Each scene shows the same named points in several views. A view is turned or mirrored, and shifted as a whole, has a little noise and may leave points out.

Scene 1
View 1
<27>: -0.98 -2.61 -0.37 1.83 -0.70 0.13 -3.02 -3.28 -3.19 -2.58 -0.53 -0.39
 -2.06 -0.86 -1.08 0.78 3.77 -3.97 -1.82 1.61
<24>: 1.32 0.74 -0.63 -1.89 0.84 0.00 -2.24 -0.13 -1.68 -0.77 1.74 -0.55 0.50
 0.25 -1.10 1.84 -0.97 -1.55 -0.95 1.46
<4>: -0.03 -0.62 -1.12 0.34 -0.47 0.44 -1.78 -0.26 -2.28 -1.90 0.83 0.85
 -1.13 0.82 -0.96 1.70 0.86 -1.76 0.21 1.48
<93>: 1.69 -0.86 -0.30 -0.42 0.37 -0.99 -2.44 -1.79 -1.11 -0.64 -0.76 -0.43
 0.08 0.29 -0.66 0.47 0.26 -2.38 -1.16 0.13
<75>: 1.68 2.15 -0.83 -3.50 1.38 0.36 -1.97 1.34 -1.54 -0.43 3.28 -0.65 1.26
 0.55 -1.32 2.66 -2.62 -0.63 -0.67 1.96
<119>: 2.45 0.98 -0.22 -0.92 0.50 -1.13 -0.33 0.14 -0.10 0.51 0.32 1.13 0.46
 1.91 -0.32 1.88 -2.40 0.90 1.35 -1.44
<16>: 0.54 1.08 -1.12 -1.51 0.29 0.65 -1.39 1.12 -1.99 -1.29 2.54 0.61 -0.15
 1.07 -1.14 2.68 -1.15 -0.55 0.50 1.73
<200>: 0.68 0.95 -0.76 -1.04 0.24 0.29 -0.95 0.65 -1.75 -0.91 2.08 0.87 -0.34
 1.21 -0.96 2.74 -1.19 0.01 0.81 0.85
<192>: -0.18 -1.11 0.09 1.05 -0.14 -0.20 -1.46 -2.30 -2.29 -1.34 0.40 0.31
 -1.55 0.06 -0.83 1.88 1.61 -1.43 -0.34 0.08
<205>: 0.28 0.87 -1.19 -1.28 0.13 0.81 -1.48 1.06 -2.21 -1.49 2.53 0.64 -0.41
 0.99 -1.15 2.69 -0.80 -0.74 0.46 1.99
<101>: 2.14 0.54 0.28 -1.06 0.88 -1.16 -1.03 -1.13 -0.59 0.44 0.44 0.06 0.42
 0.83 -0.55 1.77 -1.48 0.03 0.02 -1.13
<18>: -2.07 0.56 -0.26 -0.82 0.51 1.86 -1.73 -0.66 -4.29 -2.36 4.84 -0.47
 -1.74 -0.89 -1.84 4.30 1.34 -1.10 -0.83 3.02
<207>: 0.73 -0.84 -0.31 0.89 -0.32 -0.59 -1.11 -1.43 -1.40 -0.92 -0.38 0.97
 -1.00 1.00 -0.53 1.41 0.57 -0.92 0.50 -0.48
<87>: 1.21 0.08 -0.97 -1.28 0.34 -0.09 -2.28 -0.19 -1.59 -1.03 0.81 -0.16 0.21
 0.53 -1.02 1.32 -0.45 -1.98 -0.72 1.29
View 2
<16>: -2.55 0.80 -0.22 -1.91 0.30 -0.23 0.63 -0.03 0.83 -0.11 -1.70 -2.24
 -0.62 0.04 1.53 -2.01 -0.57 0.51 2.00 0.92
<75>: -1.32 0.02 -0.24 -2.32 0.64 -0.23 -0.38 1.35 1.46 0.90 -3.71 -2.26 -2.62
 1.09 2.18 -2.24 -0.55 0.03 1.94 0.29
<205>: -2.91 0.83 -0.16 -1.97 0.40 -0.37 0.75 -0.39 0.76 -0.04 -1.20 -2.21
 -0.57 -0.08 1.46 -2.12 -0.48 0.58 1.85 1.00
<93>: 0.58 -0.83 0.79 -2.07 -0.44 0.78 -0.97 -1.98 0.46 -1.35 0.49 -0.60 -0.81
 -0.56 -0.56 -0.57 -0.46 -0.87 -0.58 -0.70
<24>: -1.05 -0.37 0.26 -2.28 0.28 0.00 -0.45 -0.34 1.09 0.04 -1.44 -1.58 -1.83
 0.25 0.93 -1.75 -0.35 -0.28 0.64 -0.10
<27>: -2.84 -1.06 1.52 -2.41 0.44 -0.30 -0.32 -4.72 0.46 -1.21 4.97 -0.72
 -0.30 -1.67 -1.79 -1.77 0.57 -1.03 -2.39 -0.39
<101>: 0.81 -0.06 -0.42 -1.30 -0.91 1.42 0.38 0.24 0.58 -1.69 -2.34 -1.88 -0.29
 0.01 -0.41 0.07 -0.26 -0.77 0.67 -0.67
<207>: -0.76 0.40 0.09 -1.35 -0.82 0.98 0.76 -1.85 0.02 -2.17 0.63 -1.48 1.14
 -1.04 -0.84 -0.24 -0.32 -0.27 0.32 0.00
<192>: -2.31 -0.19 0.31 -1.60 -0.17 0.42 0.98 -2.41 0.46 -1.66 1.90 -1.92 0.40
 -1.09 -1.49 -0.93 0.61 -0.76 -0.94 -0.30
<4>: -2.48 0.51 0.39 -1.96 0.08 -0.05 0.44 -2.18 0.30 -0.96 1.12 -1.39 0.35
 -0.94 0.29 -1.61 -0.48 0.20 0.76 0.68
<18>: -6.39 0.09 -0.12 -2.21 1.71 -1.39 1.94 -0.83 1.80 0.86 0.64 -3.72 -1.63
 -0.14 0.20 -3.59 1.46 -0.28 -0.10 0.67
<200>: -2.06 0.94 -0.48 -1.57 -0.16 0.28 1.09 0.04 0.64 -0.72 -1.85 -2.41 0.02
 -0.12 0.98 -1.38 -0.42 0.39 1.94 0.71
<87>: -0.85 -0.25 0.52 -2.29 0.09 0.11 -0.65 -1.16 0.73 -0.41 -0.47 -1.09
 -1.20 -0.16 0.78 -1.54 -0.69 -0.20 0.62 0.08
View 3
<16>: 1.53 1.09 0.62 0.41 -1.30 -0.74 -1.27 0.10 -1.10 -1.72 -3.06 1.50 -0.42
 -0.38 0.22 -2.44 -1.11 1.46 -0.89 0.43
<205>: 1.37 0.95 0.37 0.62 -1.15 -0.79 -1.02 0.14 -0.79 -1.98 -3.14 1.60 -0.33
 -0.43 0.23 -2.17 -1.33 1.51 -0.63 0.39
<18>: 0.35 -0.43 -1.73 2.67 -0.08 -0.22 1.25 -1.24 -0.83 -2.97 -3.65 1.49 0.97
 2.51 0.17 -1.68 -2.11 3.03 1.10 -0.47
<101>: 0.69 2.30 1.26 -0.31 -1.72 -0.34 -2.95 0.25 -2.21 0.67 1.08 0.84 0.36
 -0.38 0.02 -2.30 -0.29 0.13 -1.14 0.46
<24>: 0.77 0.56 0.95 -0.37 -0.92 0.10 -1.71 0.59 -2.38 -1.60 -1.20 0.92 0.44
 0.17 1.08 -1.89 -1.75 1.70 -1.34 0.60
<192>: -0.77 1.09 -1.02 1.55 -0.39 -0.67 -0.95 0.02 -0.05 -0.98 1.44 1.46 1.11
 -0.26 0.39 -0.36 -1.97 0.25 1.40 0.20
<119>: 1.36 3.13 1.59 -0.39 -2.32 -1.03 -3.46 0.28 -1.51 1.08 0.30 1.24 -0.51
 -1.46 -0.58 -2.91 0.40 -0.56 -1.35 0.58
<93>: -0.53 0.87 0.60 -0.49 -0.53 -0.02 -2.30 1.25 -1.60 -0.98 2.18 0.88 1.04
 -0.95 1.53 -0.44 -2.30 0.33 -0.44 0.83
<87>: 0.43 0.58 0.77 -0.38 -0.77 -0.18 -1.78 0.97 -1.51 -1.79 -0.58 1.15 0.36
 -0.72 1.28 -1.29 -2.07 1.12 -0.92 0.78
<207>: -0.15 1.86 -0.18 0.83 -0.96 -1.04 -1.92 0.41 0.09 -0.40 1.37 1.50 0.41
 -1.50 0.15 -0.81 -1.41 -0.46 0.64 0.51
<75>: 1.96 0.70 1.83 -0.83 -1.56 0.22 -1.89 0.28 -3.36 -1.55 -3.54 0.80 -0.16
 0.74 0.70 -3.28 -0.89 2.47 -2.58 0.57
<27>: -2.23 -0.79 -1.97 1.63 1.12 -0.15 0.05 1.00 0.63 -3.04 2.56 1.45 2.09
 -0.54 2.19 1.78 -4.44 0.73 2.33 0.55
<4>: 0.18 0.73 -0.43 0.99 -0.53 -0.94 -0.94 0.52 0.34 -2.05 -0.77 1.73 0.21
 -1.26 0.71 -0.69 -2.24 0.62 0.61 0.54
View 4
<192>: -0.06 0.61 0.94 -0.22 1.24 -2.46 -1.82 -2.27 -0.85 1.85 -1.08 0.22 -2.28
 -0.25 0.60 1.96 -0.50 0.30 0.03 -0.81
<205>: 1.48 1.24 1.56 -1.78 1.10 -1.91 -2.05 1.20 -1.35 1.52 0.95 -0.43 -1.71
 -1.87 -0.49 -1.68 0.01 1.09 0.72 -0.92
<200>: 0.74 1.21 1.65 -1.46 1.34 -2.09 -1.68 1.76 -0.86 1.98 1.23 0.08 -1.46
 -1.57 0.11 -1.02 0.97 0.50 0.50 -1.20
<93>: 0.41 0.62 1.06 1.54 0.91 -0.03 -2.57 -1.28 -0.39 1.20 -1.30 1.52 -1.55
 0.37 -0.12 1.02 0.39 -0.19 1.47 -1.71
<16>: 1.42 1.17 1.61 -1.66 1.18 -1.78 -2.01 1.69 -1.17 1.51 1.17 -0.27 -1.57
 -1.79 -0.47 -1.73 0.41 0.96 0.84 -1.09
<27>: 0.64 0.73 0.42 0.61 0.50 -1.76 -2.66 -5.66 -1.65 1.05 -3.29 -0.10 -2.98
 0.14 -0.36 2.35 -2.89 0.85 0.40 -0.22
<101>: -0.06 0.21 1.48 0.62 1.71 -0.88 -1.88 1.57 0.34 1.82 0.84 1.53 -1.08
 -0.02 0.73 0.86 2.42 -0.49 1.09 -2.15
<87>: 1.14 0.89 1.30 0.20 0.90 -0.52 -2.47 -0.04 -0.85 1.17 -0.27 0.67 -1.52
 -0.61 -0.53 -0.52 0.16 0.45 1.37 -1.42
<119>: -0.64 1.28 1.83 0.23 1.49 -1.22 -1.17 2.90 0.25 2.70 1.04 1.94 -0.70
 -0.61 1.13 0.14 3.09 -1.09 0.58 -2.05
<207>: -0.69 1.54 1.29 0.15 1.01 -1.99 -1.28 -0.58 -0.67 2.53 -0.93 1.20 -1.66
 -0.54 0.94 1.33 0.76 -0.61 -0.02 -1.07
<18>: 2.52 -0.68 0.97 -3.41 1.90 -3.78 -2.69 -1.38 -1.66 0.38 1.46 -2.80 -2.99
 -1.75 -0.76 -0.31 -1.95 2.90 0.42 -0.23
<4>: 0.62 1.77 1.20 -0.74 0.68 -1.91 -1.83 -1.11 -1.55 1.91 -0.97 0.13 -1.98
 -1.24 -0.22 -0.24 -0.84 0.48 0.27 -0.53
<24>: 1.75 0.16 1.31 -0.19 1.31 -0.49 -2.84 0.72 -0.62 0.68 0.71 0.26 -1.51
 -0.65 -0.79 -0.87 0.49 0.93 1.79 -1.68
View 5
<200>: 0.61 0.79 0.45 -0.03 -2.34 -1.12 -0.32 0.33 -0.13 -1.45 0.80 1.27 0.68
 1.62 2.05 0.21 0.18 -0.83 -1.00 -1.75
<87>: 0.48 -0.02 0.67 1.14 -1.04 -1.35 0.16 -0.51 0.30 -0.78 0.30 -0.79 0.89
 1.39 0.41 0.37 0.27 0.28 -0.11 -0.60
<101>: -0.44 -0.40 1.54 -0.27 -1.34 0.37 -0.30 1.13 -0.49 -1.74 -0.22 -0.39
 1.79 0.05 1.46 -0.26 -0.04 1.58 -1.42 -1.64
<4>: -0.51 0.26 -1.10 1.19 -0.57 -1.77 -0.68 -1.15 -0.04 -1.26 1.42 -0.33
 0.52 1.62 1.11 0.13 -0.70 -1.42 0.61 -0.95
<207>: -1.64 -0.59 -0.82 0.18 0.26 -0.52 -1.15 -0.13 -0.37 -1.76 1.31 -0.72
 1.28 0.34 1.61 -0.40 -1.18 -0.22 -0.03 -1.66
<93>: -0.99 -1.00 0.41 1.21 0.46 -0.59 -0.22 -0.50 0.02 -1.03 0.16 -2.24 1.55
 0.32 0.02 -0.05 -0.45 1.26 0.18 -0.54
<16>: 1.27 1.08 0.57 0.45 -2.65 -1.66 0.07 -0.13 0.11 -1.17 0.68 1.23 0.36
 2.16 1.63 0.52 0.57 -1.03 -0.73 -1.32
<24>: 0.92 0.49 1.29 1.25 -2.06 -1.16 0.49 -0.29 0.00 -0.98 -0.32 -0.40 0.95
 1.54 0.40 0.50 0.65 0.45 -0.51 -0.50
<18>: 0.06 3.05 -0.86 3.47 -4.47 -1.89 0.01 -2.47 -2.18 -2.69 -0.48 1.06 -0.06
 2.82 0.82 0.50 -0.70 -3.13 0.98 -0.14
<119>: -0.08 -0.71 1.37 -1.81 -1.01 0.29 -0.67 2.08 0.21 -1.47 0.83 0.71 1.65
 0.08 2.53 -0.30 0.21 1.26 -2.12 -2.63
<75>: 2.59 1.28 2.59 0.70 -3.83 -1.27 1.11 0.46 0.20 -0.78 -0.80 1.01 0.67
 2.17 0.82 0.82 1.79 0.53 -1.53 -0.75
<27>: -2.79 -0.16 -2.54 3.81 1.14 -1.62 -0.88 -3.27 -1.09 -1.80 0.76 -3.20
 0.85 0.87 -0.69 -0.08 -2.30 -1.34 2.72 0.51
<205>: 1.07 1.17 0.26 0.71 -2.57 -1.82 -0.02 -0.41 0.06 -1.13 0.79 1.13 0.27
 2.28 1.56 0.52 0.39 -1.41 -0.47 -1.21
View 6
<192>: -2.14 -0.84 0.99 0.56 -1.14 -2.49 -0.83 -1.22 -1.76 -2.08 -0.10 -0.10
 -0.89 1.14 -0.80 1.47 1.92 -0.61 0.27 0.23
<119>: 1.87 0.93 0.28 0.59 0.89 -1.76 2.29 0.23 -1.61 0.03 1.34 0.19 0.28 -1.55
 -1.12 0.00 0.51 -1.90 -1.92 0.53
<93>: -0.91 0.17 -0.94 0.07 -1.38 -2.14 -1.14 -0.93 -1.03 -1.65 0.47 2.10
 -0.60 0.56 -0.66 1.18 -0.16 -1.39 -0.48 1.23
<87>: -0.86 0.48 -1.19 0.74 -0.39 -0.50 0.19 -1.52 -1.07 -2.42 0.75 1.06 1.02
 0.54 -0.26 0.90 -0.10 -1.52 0.17 0.60
<101>: 0.95 0.92 -0.39 0.58 -0.27 -1.97 1.08 0.65 -1.26 -0.37 1.56 0.80 0.11
 -0.92 -0.93 0.75 0.53 -1.59 -0.85 0.30
<75>: 0.49 1.87 -2.48 1.69 0.45 1.44 2.27 -0.23 -0.64 -2.39 2.37 0.27 3.30
 -0.53 0.22 0.79 -0.32 -1.87 1.24 -0.75
<4>: -1.91 -0.68 0.47 0.83 -0.03 -0.91 0.15 -2.59 -1.67 -2.95 -0.45 -0.25
 0.47 1.18 -0.46 0.76 1.01 -1.09 0.03 0.47
<207>: -0.85 -0.56 1.06 0.37 -0.26 -2.49 0.06 -1.37 -1.87 -1.40 -0.13 0.16
 -0.84 0.37 -1.06 0.71 1.22 -1.16 -1.05 0.86
<205>: -0.86 0.35 -0.32 1.49 0.78 0.53 1.83 -1.92 -1.51 -2.94 0.70 -0.90 2.16
 0.40 -0.12 0.58 0.82 -1.36 0.62 -0.37
<200>: -0.10 0.42 0.10 1.34 0.87 -0.15 2.16 -1.15 -1.64 -2.05 0.93 -0.97 1.62
 -0.20 -0.44 0.46 1.06 -1.47 -0.02 -0.31
<16>: -0.51 0.51 -0.52 1.46 0.86 0.56 2.02 -1.65 -1.46 -2.71 0.90 -0.83 2.24
 0.14 -0.16 0.54 0.69 -1.52 0.53 -0.44
<18>: -3.58 -0.29 -0.03 2.18 -0.70 0.68 0.54 -1.41 -1.43 -4.32 0.82 -2.35 2.37
 2.00 0.30 2.07 2.77 -0.17 3.57 -2.15
<27>: -4.51 -1.73 0.44 0.18 -2.53 -2.70 -3.43 -2.80 -1.43 -3.63 -1.31 1.11
 -1.64 2.96 -0.47 2.15 1.43 -0.27 1.09 0.95

Which points are out of place in each view (at most two, in the order of its rows)? Write - if all are in place.
view 1 | <119>
view 2 | <192>
view 3 | <27>
view 4 | <87>, <207>
view 5 | <101>
view 6 | -

Scene 2
View 1
<187>: -0.81 1.87 -2.75 -2.37 0.54 2.75 1.49 -0.10 0.51 1.08 0.00 0.54 0.25
 -0.93 -0.93 -1.00 1.13 -3.00 4.46 -0.90
<67>: -1.26 1.64 -2.34 -1.96 -1.04 0.83 0.81 -0.25 1.44 0.85 1.58 0.82 0.01
 -0.79 1.03 -0.51 -0.75 -1.74 2.77 -1.39
<162>: -1.35 1.20 -2.13 -1.49 -0.94 1.03 0.42 -0.18 0.85 0.75 1.23 0.17 0.47
 -0.77 0.71 -0.38 -0.38 -1.36 2.09 -0.95
<79>: -0.16 1.41 -4.42 -3.43 1.58 1.90 0.66 0.05 0.73 -0.09 3.31 0.97 0.33
 -0.68 1.88 -2.60 4.06 -0.60 3.03 -2.69
<156>: -1.56 0.99 -1.67 -0.71 -1.84 0.30 -0.18 -0.09 0.77 0.92 1.33 -0.35 0.45
 -0.86 1.11 0.22 -1.65 -0.93 1.09 -0.43
<159>: -1.54 0.97 -1.44 -0.26 -1.64 1.06 -0.23 0.09 0.06 1.30 0.06 -1.07 0.62
 -1.03 -0.06 0.56 -1.63 -1.48 1.42 0.49
<5>: -1.92 0.12 -1.00 -0.71 -1.11 0.82 -0.06 -0.49 0.35 0.05 0.96 -0.42 1.59
 -0.47 0.25 -0.14 -0.14 -0.17 0.36 -0.79
<83>: -1.01 1.53 -2.41 -1.09 -0.89 1.51 0.23 0.24 0.25 1.46 0.42 -0.52 0.09
 -1.13 0.13 -0.10 -0.65 -2.08 2.67 -0.01
<43>: -1.10 0.98 -2.74 -1.68 -0.75 0.50 -0.17 -0.02 0.83 0.36 2.64 0.09 0.48
 -0.74 1.98 -0.90 0.51 -0.23 1.22 -1.45
<33>: -0.97 1.30 -2.82 -1.54 -0.77 0.85 -0.05 0.15 0.64 0.84 1.98 -0.09 0.20
 -0.92 1.51 -0.68 0.11 -0.93 1.85 -0.92
<51>: -2.68 0.00 0.47 0.18 -2.36 0.51 0.11 -0.79 0.54 0.39 -0.44 -0.56 1.79
 -0.45 -0.74 1.05 -2.51 -0.77 0.07 0.00
<47>: -1.89 0.40 -1.17 -1.28 -0.93 0.92 0.46 -0.66 0.80 -0.03 1.12 0.26 1.41
 -0.39 0.29 -0.40 0.02 -0.52 1.04 -1.31
View 2
<162>: -0.58 1.57 -0.17 0.52 -0.56 -0.20 1.70 -0.42 -0.60 -0.44 0.50 0.68 -1.18
 -0.15 0.59 -0.16 -0.53 1.38 0.12 -0.46
<67>: -1.02 1.72 -0.76 0.68 -0.11 -0.16 1.55 -0.48 -0.26 0.34 0.37 0.98 -1.92
 0.08 0.56 -0.10 -0.71 0.98 0.50 -0.91
<83>: -1.39 1.85 0.56 1.28 -1.17 -0.76 2.20 -0.59 -0.87 -0.49 1.04 0.63 -1.35
 0.34 -0.06 -0.51 -0.65 2.53 0.24 -0.02
<51>: -0.08 0.32 1.27 1.01 -0.15 0.37 1.04 -0.48 -1.20 -3.24 0.90 0.98 1.60
 -0.56 0.14 0.93 -2.80 3.05 -1.51 -1.70
<43>: 0.44 1.86 -0.52 -0.30 -0.63 0.43 1.65 -0.28 -0.35 -0.51 -0.50 1.08 -0.85
 -0.75 1.47 -0.44 0.68 0.45 0.90 0.11
<33>: -0.29 1.99 -0.19 0.32 -0.83 0.03 1.87 -0.40 -0.46 -0.36 -0.01 1.00 -1.17
 -0.29 0.95 -0.56 0.37 1.17 0.89 0.13
<156>: -0.42 1.59 0.42 0.97 -0.37 0.54 1.47 -0.53 -0.53 -1.60 -0.03 1.72 0.02
 -0.25 0.66 0.04 -1.02 2.10 0.58 -0.72
<187>: -1.80 1.55 -0.48 0.61 -1.34 -2.10 2.49 -0.41 -1.00 1.43 2.18 -1.27 -3.34
 0.56 -0.30 -0.64 -0.28 1.41 -0.81 0.04
<47>: 0.36 0.87 -0.14 -0.25 -0.37 0.01 1.37 -0.24 -0.81 -1.21 0.53 0.16 -0.24
 -0.77 0.95 0.25 -0.75 1.01 -0.87 -0.76
<79>: 0.62 2.17 -1.88 -1.74 -1.41 -0.95 2.38 0.05 -0.34 2.10 0.14 -1.06 -3.47
 -0.78 1.85 -1.28 2.84 -1.51 0.65 1.43
<159>: -0.92 1.45 1.24 1.47 -1.03 -0.22 1.90 -0.61 -1.06 -1.97 0.87 1.08 0.17
 0.03 -0.05 -0.13 -1.37 3.21 -0.11 -0.37
<5>: 0.67 0.87 0.47 -0.12 -0.69 0.17 1.44 -0.27 -1.03 -2.04 0.42 0.38 0.59
 -0.96 0.94 0.18 -0.72 1.60 -0.84 -0.46
View 3
<187>: -0.75 -1.69 -1.55 -0.26 3.40 -0.19 -1.01 -1.79 -0.65 0.16 -1.56 -0.31
 -0.25 -1.30 -0.18 0.08 -0.28 -0.64 -0.69 -0.24
<156>: 2.13 -0.57 0.51 -2.16 0.31 -0.51 1.17 0.49 -0.46 -0.36 -0.14 0.42 -1.22
 0.04 0.24 -2.10 -0.76 0.88 0.38 0.53
<5>: 2.38 0.18 0.01 -2.91 1.00 -0.29 1.65 -0.92 -1.08 -0.81 -0.67 -1.04 -0.89
 0.73 0.33 -1.80 0.02 1.26 -0.12 1.08
<33>: 0.80 -0.17 0.14 -1.71 1.20 -0.14 1.49 -0.58 -0.35 0.34 -1.65 1.02 -1.25
 -0.07 -0.26 -1.75 -0.87 0.40 -0.39 -0.19
<47>: 2.07 -0.06 -0.21 -2.81 1.63 -0.59 1.34 -1.37 -0.54 -0.10 -0.72 -0.71
 -1.01 0.55 0.53 -1.41 0.16 0.91 -0.21 0.70
<162>: 1.20 -0.69 -0.17 -1.79 1.51 -0.47 0.79 -0.63 -0.35 0.18 -0.86 0.34 -1.05
 -0.22 0.17 -1.39 -0.49 0.38 -0.11 0.13
<43>: 1.15 0.44 0.28 -2.40 1.17 -0.24 2.30 -1.06 -0.13 0.71 -2.00 1.14 -1.52
 0.46 -0.13 -1.99 -0.68 0.62 -0.58 -0.25
<159>: 1.82 -1.05 0.08 -1.48 0.35 -0.10 0.22 0.81 -1.37 -1.54 0.07 -0.62 -0.56
 -0.43 -0.02 -1.78 -0.76 0.87 0.49 1.08
<83>: 0.60 -1.29 -0.32 -0.82 1.26 -0.08 -0.02 0.13 -0.97 -0.69 -0.77 0.12
 -0.59 -0.87 -0.24 -1.29 -0.89 0.16 0.05 0.29
<67>: 1.01 -1.01 -0.15 -1.64 1.84 -0.88 0.56 -0.65 0.37 0.98 -0.65 1.06 -1.30
 -0.49 0.38 -1.20 -0.57 0.04 -0.02 -0.36
View 4
<67>: -0.25 -0.15 -0.77 -1.46 0.15 0.49 -0.55 0.64 0.84 0.00 1.78 -0.06 -0.17
 0.52 0.25 -0.08 0.13 0.39 -0.42 -0.58
<83>: 0.35 0.62 -0.29 -0.92 0.30 0.50 -0.57 -1.34 0.92 -0.51 -0.01 -0.61 -0.63
 1.22 -0.69 -0.40 0.07 -0.11 -0.20 -0.82
<47>: 0.61 -1.17 -0.49 -0.87 -0.27 -0.56 -0.83 1.46 1.47 0.89 0.57 -0.41 -0.27
 0.68 -2.09 -0.57 0.28 0.60 0.28 -0.46
<187>: -1.02 0.79 -2.05 -0.82 1.72 -0.28 0.05 -0.64 1.43 -1.14 0.14 2.02 0.20
 1.97 -0.02 -1.20 -0.46 -0.72 -0.95 -1.28
<5>: 1.22 -1.19 0.01 -0.66 -0.65 -0.58 -0.96 1.07 1.48 1.01 -0.01 -1.11 -0.56
 0.67 -2.73 -0.52 0.30 0.57 0.59 -0.42
<51>: 0.62 -1.29 0.76 -0.85 -0.15 0.42 -1.94 -0.23 0.70 1.06 -0.66 -2.18 -0.33
 0.65 -4.09 -0.80 2.43 2.12 0.94 -0.13
<162>: 0.34 -0.26 -0.49 -1.08 -0.08 0.15 -0.60 0.41 1.10 0.18 0.95 -0.39 -0.40
 0.72 -0.64 -0.22 -0.01 0.19 -0.12 -0.62
<33>: 0.95 -0.12 -0.35 -1.08 -0.69 -0.02 -0.28 0.62 1.24 0.21 1.23 -0.64 -0.78
 0.56 -0.04 0.19 -0.89 -0.37 -0.11 -0.66
<79>: 0.82 -0.23 -2.36 -0.73 -0.40 -1.86 1.18 3.01 2.59 0.01 2.05 2.30 -0.43
 1.04 1.54 -0.08 -3.56 -2.41 -0.90 -1.20
<43>: 1.34 -0.67 -0.34 -1.05 -1.18 -0.38 -0.24 1.70 1.48 0.70 1.64 -0.72 -0.80
 0.26 -0.17 0.34 -1.18 -0.41 0.02 -0.54
<159>: 0.82 0.08 0.49 -0.83 -0.14 0.65 -1.14 -1.41 0.72 0.03 -0.47 -1.73 -0.77
 0.97 -2.00 -0.40 0.92 0.65 0.37 -0.57
View 5
<43>: 0.34 -0.18 0.67 -0.90 0.21 -0.59 0.21 -1.40 0.47 0.48 -1.67 1.05 0.27
 2.87 -0.74 -1.71 -0.78 0.08 -0.57 -1.23
<47>: -0.26 -0.34 0.76 0.32 -0.33 -0.30 0.31 -0.78 -1.19 -0.74 -0.08 1.28 0.49
 1.91 0.15 -1.92 -0.60 -0.25 -0.22 -1.06
<33>: 0.31 0.07 0.69 -0.88 0.00 -0.46 0.43 -1.21 0.59 0.64 -1.72 0.61 -0.02
 2.02 0.10 -1.65 -0.83 -0.19 -0.22 -1.24
<187>: -0.29 3.67 0.93 0.54 -0.70 -0.19 0.46 -1.77 0.25 -0.83 -2.22 -0.22 -0.34
 0.73 3.01 -2.64 -0.48 -0.82 0.68 -0.04
<162>: 0.12 0.25 0.56 -0.24 -0.48 -0.11 0.59 -0.77 -0.02 0.21 -1.15 0.48 0.09
 1.55 0.92 -1.83 -0.48 -0.42 0.13 -1.00
<156>: 0.34 -1.79 0.45 -0.68 -0.50 0.02 0.96 0.04 -0.25 0.93 -0.36 0.54 0.05
 1.08 0.44 -1.26 -0.63 -0.44 0.08 -1.66
<79>: 0.07 3.92 1.12 -0.56 0.78 -1.31 -0.78 -3.66 1.54 -0.67 -3.93 1.15 0.24
 4.51 -0.77 -2.80 -0.78 0.41 -0.89 -0.09
<67>: 0.42 0.56 0.16 -0.15 -0.85 0.26 0.71 -0.56 0.48 0.57 -1.57 0.03 0.16
 2.27 1.17 -2.00 0.22 -0.30 0.31 -0.55
<51>: -0.42 -2.73 0.71 0.52 -0.90 0.21 1.10 0.87 -2.56 -0.54 1.93 1.14 0.31
 -0.34 1.13 -1.27 -0.78 -0.85 0.33 -1.80
<83>: 0.10 0.62 0.82 -0.50 -0.45 -0.17 0.92 -0.76 0.21 0.44 -1.37 -0.05 -0.45
 0.00 2.02 -1.66 -0.97 -0.85 0.48 -1.26

Which points are out of place in each view (at most two, in the order of its rows)? Write - if all are in place.
view 1 | -
view 2 | -
view 3 | -
view 4 | <83>
view 5 | <33>, <156>
